Points, in no order, along strands that fork and pass close to each other.
(in the rows, 128 means zero)
Two points are linked if the straight distance between their rows is under 89.7. Some points are linked to none.
Tane: [112 113 131 132 111 161 138 114  79 146  50 128 150 107 118 100 129 115
 107 144]
dobap: [ 61 179 132 139 125 123 159  87 114 131 122  96 100 181 164 188 154 117
 110 139]
tuzas: [176 145 147 135 114 143 135 163 146 138 211 160 155 163 140 122 151 136
 175  87]
Voku: [140 137 131 128 118  88 106 140 144  99 141  95 106  75 107 130 159 143
 193 107]
Zav: [151 120  44 124 107 150 125 140 141 161 153  98  98 135 124 110 121  97
  67 117]
Noki: [125 105  89 105 160 157 114 147 163 122  92 155 162 118 123  77  70 133
  61 145]
Sofen: [ 79 161 147 108 140 132 113 120 113  52  70  79 126  85  83 168 124 119
 147 114]
ked: [102 124 217 139 170 103 102 114 103  98  93 138 125 117 134 144 126 159
 190 139]
vid: [175 137 163 118 131 127 113 156 139 105 190 151 165 128 112 115 136 125
 169  74]
kebu: [147 141  97 154 121  86 151 118 126 166 168 145  94 159 169 136 126 132
  99 157]
Kob: [ 94 123 121 139 103 153 146  86 117 147 124 102 103 150 128 142 176 116
 153 103]
kozuv: [128 121 157 147 139  71  92 150  98 166  86 143  95 102 159 107 130 156
 175 152]
leka: [ 98 112 155 144 127 140 156  97  58 130 106 168 128 158 149 133 115 122
 111 183]
dod: [ 92 161  72 133 106 113 132 112 176 141 125  51  86 139 115 150 175 119
 148  88]
gaf: [168 103 157 130  97 128 128 136  76 109 162 127 107 114  87 116 134  93
 179 105]
rif: [118 116  85 143  93 149 152  90 105 184 122 109  90 173 140 104 165  89
 101 125]
giz: [ 97 169  80 109 179 146 130 159 142 116 139  92 106 123 117 171  97 113
  69 150]
sak: [146 114  87 144  98 139 145 106 130 175 166 114  93 165 153 120 160 107
 117 109]
vuv: [ 87 137 111 126 139 156 155 108 121 142 117 142 139 172 151 144 115 123
  67 165]
tefe: [176 113  99 113  97 152 105 148 151 114 155 120 138  87 101  92 135 116
 146  78]
Dev: [128 126 199 127 173  77 101 107 124  65 120 140 141 103 115 146 113 140
 169 134]
Rus: [149 123  64 114 104 143 100 140 180 126 131  94 112  93 111 106 145 123
 126  80]
matik: [174 129 193 136 134 122 132 152 113 118 212 179 166 187 120 132 110 117
 158 112]
Foma: [ 96 115 117 117 152 165 135 127 120 109 107 144 162 150 120 136  85 122
  68 166]
pugen: [ 98 124 104 136 114 176 137  81 149 173 100 107 133 144 151 114 175 132
 129 104]
Nam: [134 127  92 134 123 167 159 123 112 141 175 137 108 188 145 171  99  94
  54 163]
vuz: [155 144 127 117  91 166 123 153 125  94 174 114 146 128  74 129 145  95
 171  58]
kisi: [106  97 106 139 125 185 142  82 176 189 109 134 166 172 166 103 165 153
 120 105]
sep: [118 144 171 144 157  66  68 161 147 143  72 120 105  77 153 118 151 200
 206 130]
rupu: [ 92 147  98 104 154 162 113 141 135  94 114  92 125 107 104 151 116 122
 104 123]
keto: [138 106 155 147 139  82 104 142  95 149 138 161  94 134 160 114 135 145
 164 163]
zegu: [158 104 157 119  90 165 117 140 108 106 155 120 136 116  86 110 162  98
 193  62]
Pezi: [129 122 139 137 156 131  92 123 168 115  56 133 159  70 128  92 115 159
 150 105]
Gesoz: [111 116 120 128 138 160 114 104 143 117  74 134 162 105 131 107 128 146
 122 123]
Fofik: [130 155 137 134 157  49  88 148 162 124  90 126 126  64 140 108 134 186
 169 143]
Rabe: [151 106 108 122 108 134 108 135  88  92 108 115 111  87  86 102 104  92
 110 132]
tufu: [148  87 117 128 129 163 112 119 136 138  79 153 164 107 123  72 114 130
 108 130]
pevor: [139  85 111 146 105 162 143  91 143 197 165 129 112 168 166 107 190 125
 155 101]
saf: [110 129 163 146 136 105 109 114  90 108  99 128 102 101 125 139 146 139
 183 129]
Lusob: [163 156 123 151 118  50 145 147 106 126 179 139  86 127 135 155 128 148
 120 201]
Por: [ 52 162 160 127 121 141 152  87  76 109  78 106 115 138 129 183 154 127
 146 137]
Litel: [149 171  69 121 146 132 128 175 168 135 190  88 112 141 131 181  97 128
  65 155]
fugi: [124 118 122 144 134 101 126 112 128 166 153 155  98 151 173 125 138 145
 146 149]
lom: [ 96 126 133 113  91 133 177 118  77 196  63 114 134 134 161 112 134  92
  77 157]
Poteg: [196 126 131 119 134  53  99 176 161 111 163 131 134  71 107  87 144 165
 147 146]
lon: [177  97 165 114 151  70 104 164 173 120 172 164 151 116 116  83 108 163
 167 118]
Pasep: [114 144 129 140 116  95 129 113  96 110 135 117  85 112 128 160 141 135
 162 135]
Debif: [149  86 125 102 159 154 112 132 160  93 123 155 174 128  99  88  69 123
  74 132]
dar: [ 89 124 117 136  99 151 171  89  79 183  96 118 122 172 155 120 149 100
  88 143]
mabu: [171 144 154 140 106 134 151 152 116 124 213 165 141 175 137 158 118 118
 150 118]
nenip: [115 172  72 124 161 125 132 154 145 135 153 119 111 147 141 168  86 121
  47 170]
fonuv: [126 118 208 119 187  92  94  97 137  80  78 137 167  86  91 126  97 140
 150 110]
zulo: [129 104 136 124 129 183 129 105 173 132 157 142 155 139 149 130 168 147
 175  82]
Mito: [128 163 122 148 141  58 143 123 122 135 162 152  99 154 159 168 125 154
 119 180]
lofa: [ 74 166 110 100 121 121 125 145  77 108  60  90  95  92  92 139 107  92
 103 140]
bar: [124 108  86 122 124 171 141 131  71 138 114 131 118 142 115 111 108  84
  50 164]
masur: [112 150  48 119 132 144 125 140 163 172 130  67  92 141 129  99 139  91
  69 110]
toru: [123  82 123 138 137 174 130  97 181 166 116 168 160 149 159  91 140 163
 142 118]
bal: [ 57 163 155 113 139 156 124 111 116  89  45  91 152  95 110 166 134 143
 144 120]
bufef: [126 167 120 101 166 138 111 158 200  63 159 105 154 118 121 184 111 143
 121 104]
beson: [155  73 175 123 138 162 136 105 132 106 147 163 182 150 113 109 114 122
 133 117]
bukig: [ 96 167 104 134 120 103 133 122  96 107 127  99  87 129 122 179 126 116
 119 142]
Zadam: [115 114 158 134 133 134 140  97  83  93 123 148 131 136 122 148 115 119
 122 160]
vezud: [197 163  77 125 105 117 137 172 187 151 209 140 146 146 140 129 130 151
 106 123]
fid: [ 82 140 175 139 151 143 117 104 141 135  59 134 150 108 144 136 158 169
 178 111]
medo: [ 40 173 128 117 125 156 156 100  91 109 105  96 115 166 125 198 140 113
 101 143]
vek: [124 186 116 119 150  97 129 154 176  69 167 106 138 125 121 196 102 151
 110 144]
rulor: [134 129 140 108 120 196 133 139 136  85 166 113 159 135  90 157 136 102
 137  78]
dopun: [ 89 180 106 128 136 113 138 111 139 119 142 105 108 154 155 187 138 134
 114 137]
zutiv: [160  95 201 123 150 110 124 136 140 120 190 179 155 162 126 110 101 138
 157 116]
Vaze: [172 117 153 138 113  98 133 144  77 105 178 148 100 120 110 128 116 100
 147 146]
lem: [193  90 197 109 157  84  99 158 143 130 180 172 169 142 107  79  98 140
 155  97]
Getud: [123 113 120 139 111 180 169  99  97 132 165 147 121 191 140 171 129 107
  94 157]
dul: [143  85 115 134 113 158 118 128  78 139  61 143 154 102 103  64 113 105
  90 152]
zul: [127  82 152 147 147 147 121 123 150 181  89 182 156 144 152  66 117 175
 151 127]
nifev: [ 77 133 128 134 127 148 172  86 107 169 104 139 152 186 173 140 144 126
  94 154]
bivod: [140 132  76 135 106 108 118 118 162 151 139  93  97 108 132 108 172 138
 160  89]
misip: [143 102 149 105 170 117 131 128 162  78 140 167 162 143  96 119  45 125
  60 139]
sisur: [131 131 126 115 110 127 105 129 128  73 117  94 109  80  80 136 139 117
 173  84]
Badel: [168 139 124 127 118  67 107 157 127  89 146 108 111  65  95 115 131 140
 147 138]
Dovaz: [167 156  59 118 130 126 130 168 193 145 191 121 132 140 148 144 106 142
  76 139]
Tofis: [115 142 103 110 131 122 117 143  83 124  72 128 115  87 129 104  93 107
  74 160]
Pelep: [ 92 140 120 105 130 164 112 121 146  67 100  72 122  96  78 167 138 119
 146  93]
Tufar: [ 78 137 139 135 103 147 144  95  67 132  69 106 111 125 112 140 149 117
 149 133]
fipi: [132 128 174 117 161 119 148 125 144  72 164 161 159 160 107 167  59 125
  94 147]
gaso: [101 139  79 101 145 155 132 148 100 139 106 117 116 123 125 124  94  90
  55 161]
rane: [136 105 164 131 132 150 127 118 139 127 171 151 137 149 150 142 154 147
 184 111]
desik: [204 115  99 113  91 139 120 178 116 110 177 120 128 105  88 100 114  96
 113  97]
kuza: [101 101 161 144 134 140 140 114 113 178  71 178 146 145 158  93 126 157
 144 151]
bod: [138 109 180 120 178 123  86 107 179  85  78 134 181  81  96 103 110 149
 151  91]
ruza: [130 110 170 143 133 135 133 110 108 101 155 152 128 144 140 153 128 126
 160 135]
sala: [124 131 106 121 147 126 124 131 138 112 113 157 142 128 137 118  86 131
  79 152]
mosol: [163 135 123 129 126  90 125 146 145 123 179 135 118 120 136 144 140 149
 152 132]
zifo: [115 136 119 172 103  87 152 102 127 185 159  83  66 179 160 127 191 114
 159 111]
Fub: [141 107 141 118 142 159  98 122 203 119 144 134 164 107 139 112 158 163
 188  68]
Duso: [175 112  70 114 114 144 120 161 133 124 166 126 121 114 116 109  96 101
  76 130]
lodur: [172 129 130 117 151  70 104 159 189  96 149 141 156  89 118  99 107 168
 135 133]
rofur: [140 111  95 138 105 148 148 122  67 136 156 144  89 156 131 136 102  84
  70 168]
duf: [131 163 161 110 167 103 136 148 162  56 174 132 151 143 110 193  71 128
  97 146]
Zugel: [101 151  96 103 104 132 120 148  83 137  45  98 106  74 101  99 109  91
  90 132]
Gonuf: [116 126 142 116  95 107 164 130  91 204  44 135 123  96 176  93 123 103
  88 146]
Tano: [ 93 123 139 154 102 123 149  84 104 169 142  99  68 172 148 151 187 118
 177 111]
Zet: [ 84 131 158 138  87 135 159 115  61 179  30 112 114 101 127 124 154 112
 146 128]
fazi: [150 100 168 145 143  78  58 161 129 153  85 135 104  96 148  93 144 177
 189 133]
serul: [140 118 126 132 151 126  86 120 187 126  98 124 145  76 134  99 148 169
 185  94]
fegag: [180 129 104 132 127 108 134 169 207 148 204 169 151 144 145 101 121 169
 144 113]
lapem: [ 94 107 133 123 119 169 152 126  95 158  40 133 201 123 132 115 116 128
  94 155]
mepo: [ 98 163  95 154 112  97 142 103 156 163 139  67  88 164 159 135 176 123
 141 103]
leba: [133 129 140 108 141 154 122 133 169  68 154 129 161 122 115 153 121 126
 134  98]
Kigor: [106  98 158 141 120 134 164 117  72 180  73 183 153 147 161  99 109 126
 104 183]
kas: [115 106 171 140 102 126 153 135  77 207  36 142 135  99 158  99 145 126
 131 139]
kib: [193 132 138 149 110  63 138 170  89 121 202 142  98 119 111 128 124 130
 133 183]
kover: [162 111 127 136  98 168 162 122 107 125 193 157 130 172 141 154 117  98
 110 135]
pife: [137 157  76 136  84  85 134 133 177 149 153  69  74 124  96 138 194 127
 161  90]

Follow the links from the first point to the second, and from the first to the third. Name the last point that the two ways share.
lem, bal, giz: Pelep
vek, kas, sak: dar
fugi, pevor, kas: dar
dar, kuza, lapem: Pezi
Gonuf, lapem, zulo: Pezi
kover, bal, nenip: Pelep

A fork is a point with three links. Follow the links from the first point to the second and name the forks in between, in order.
Zugel, vid: mabu
vezud, bar: Pelep > mabu
fugi, rif: dar
Fub, Por: Pezi
tuzas, Dovaz: mabu > Pelep
Foma, Gesoz: dar > Pezi
Poteg, vezud: Pelep
ruza, pevor: Pezi > dar
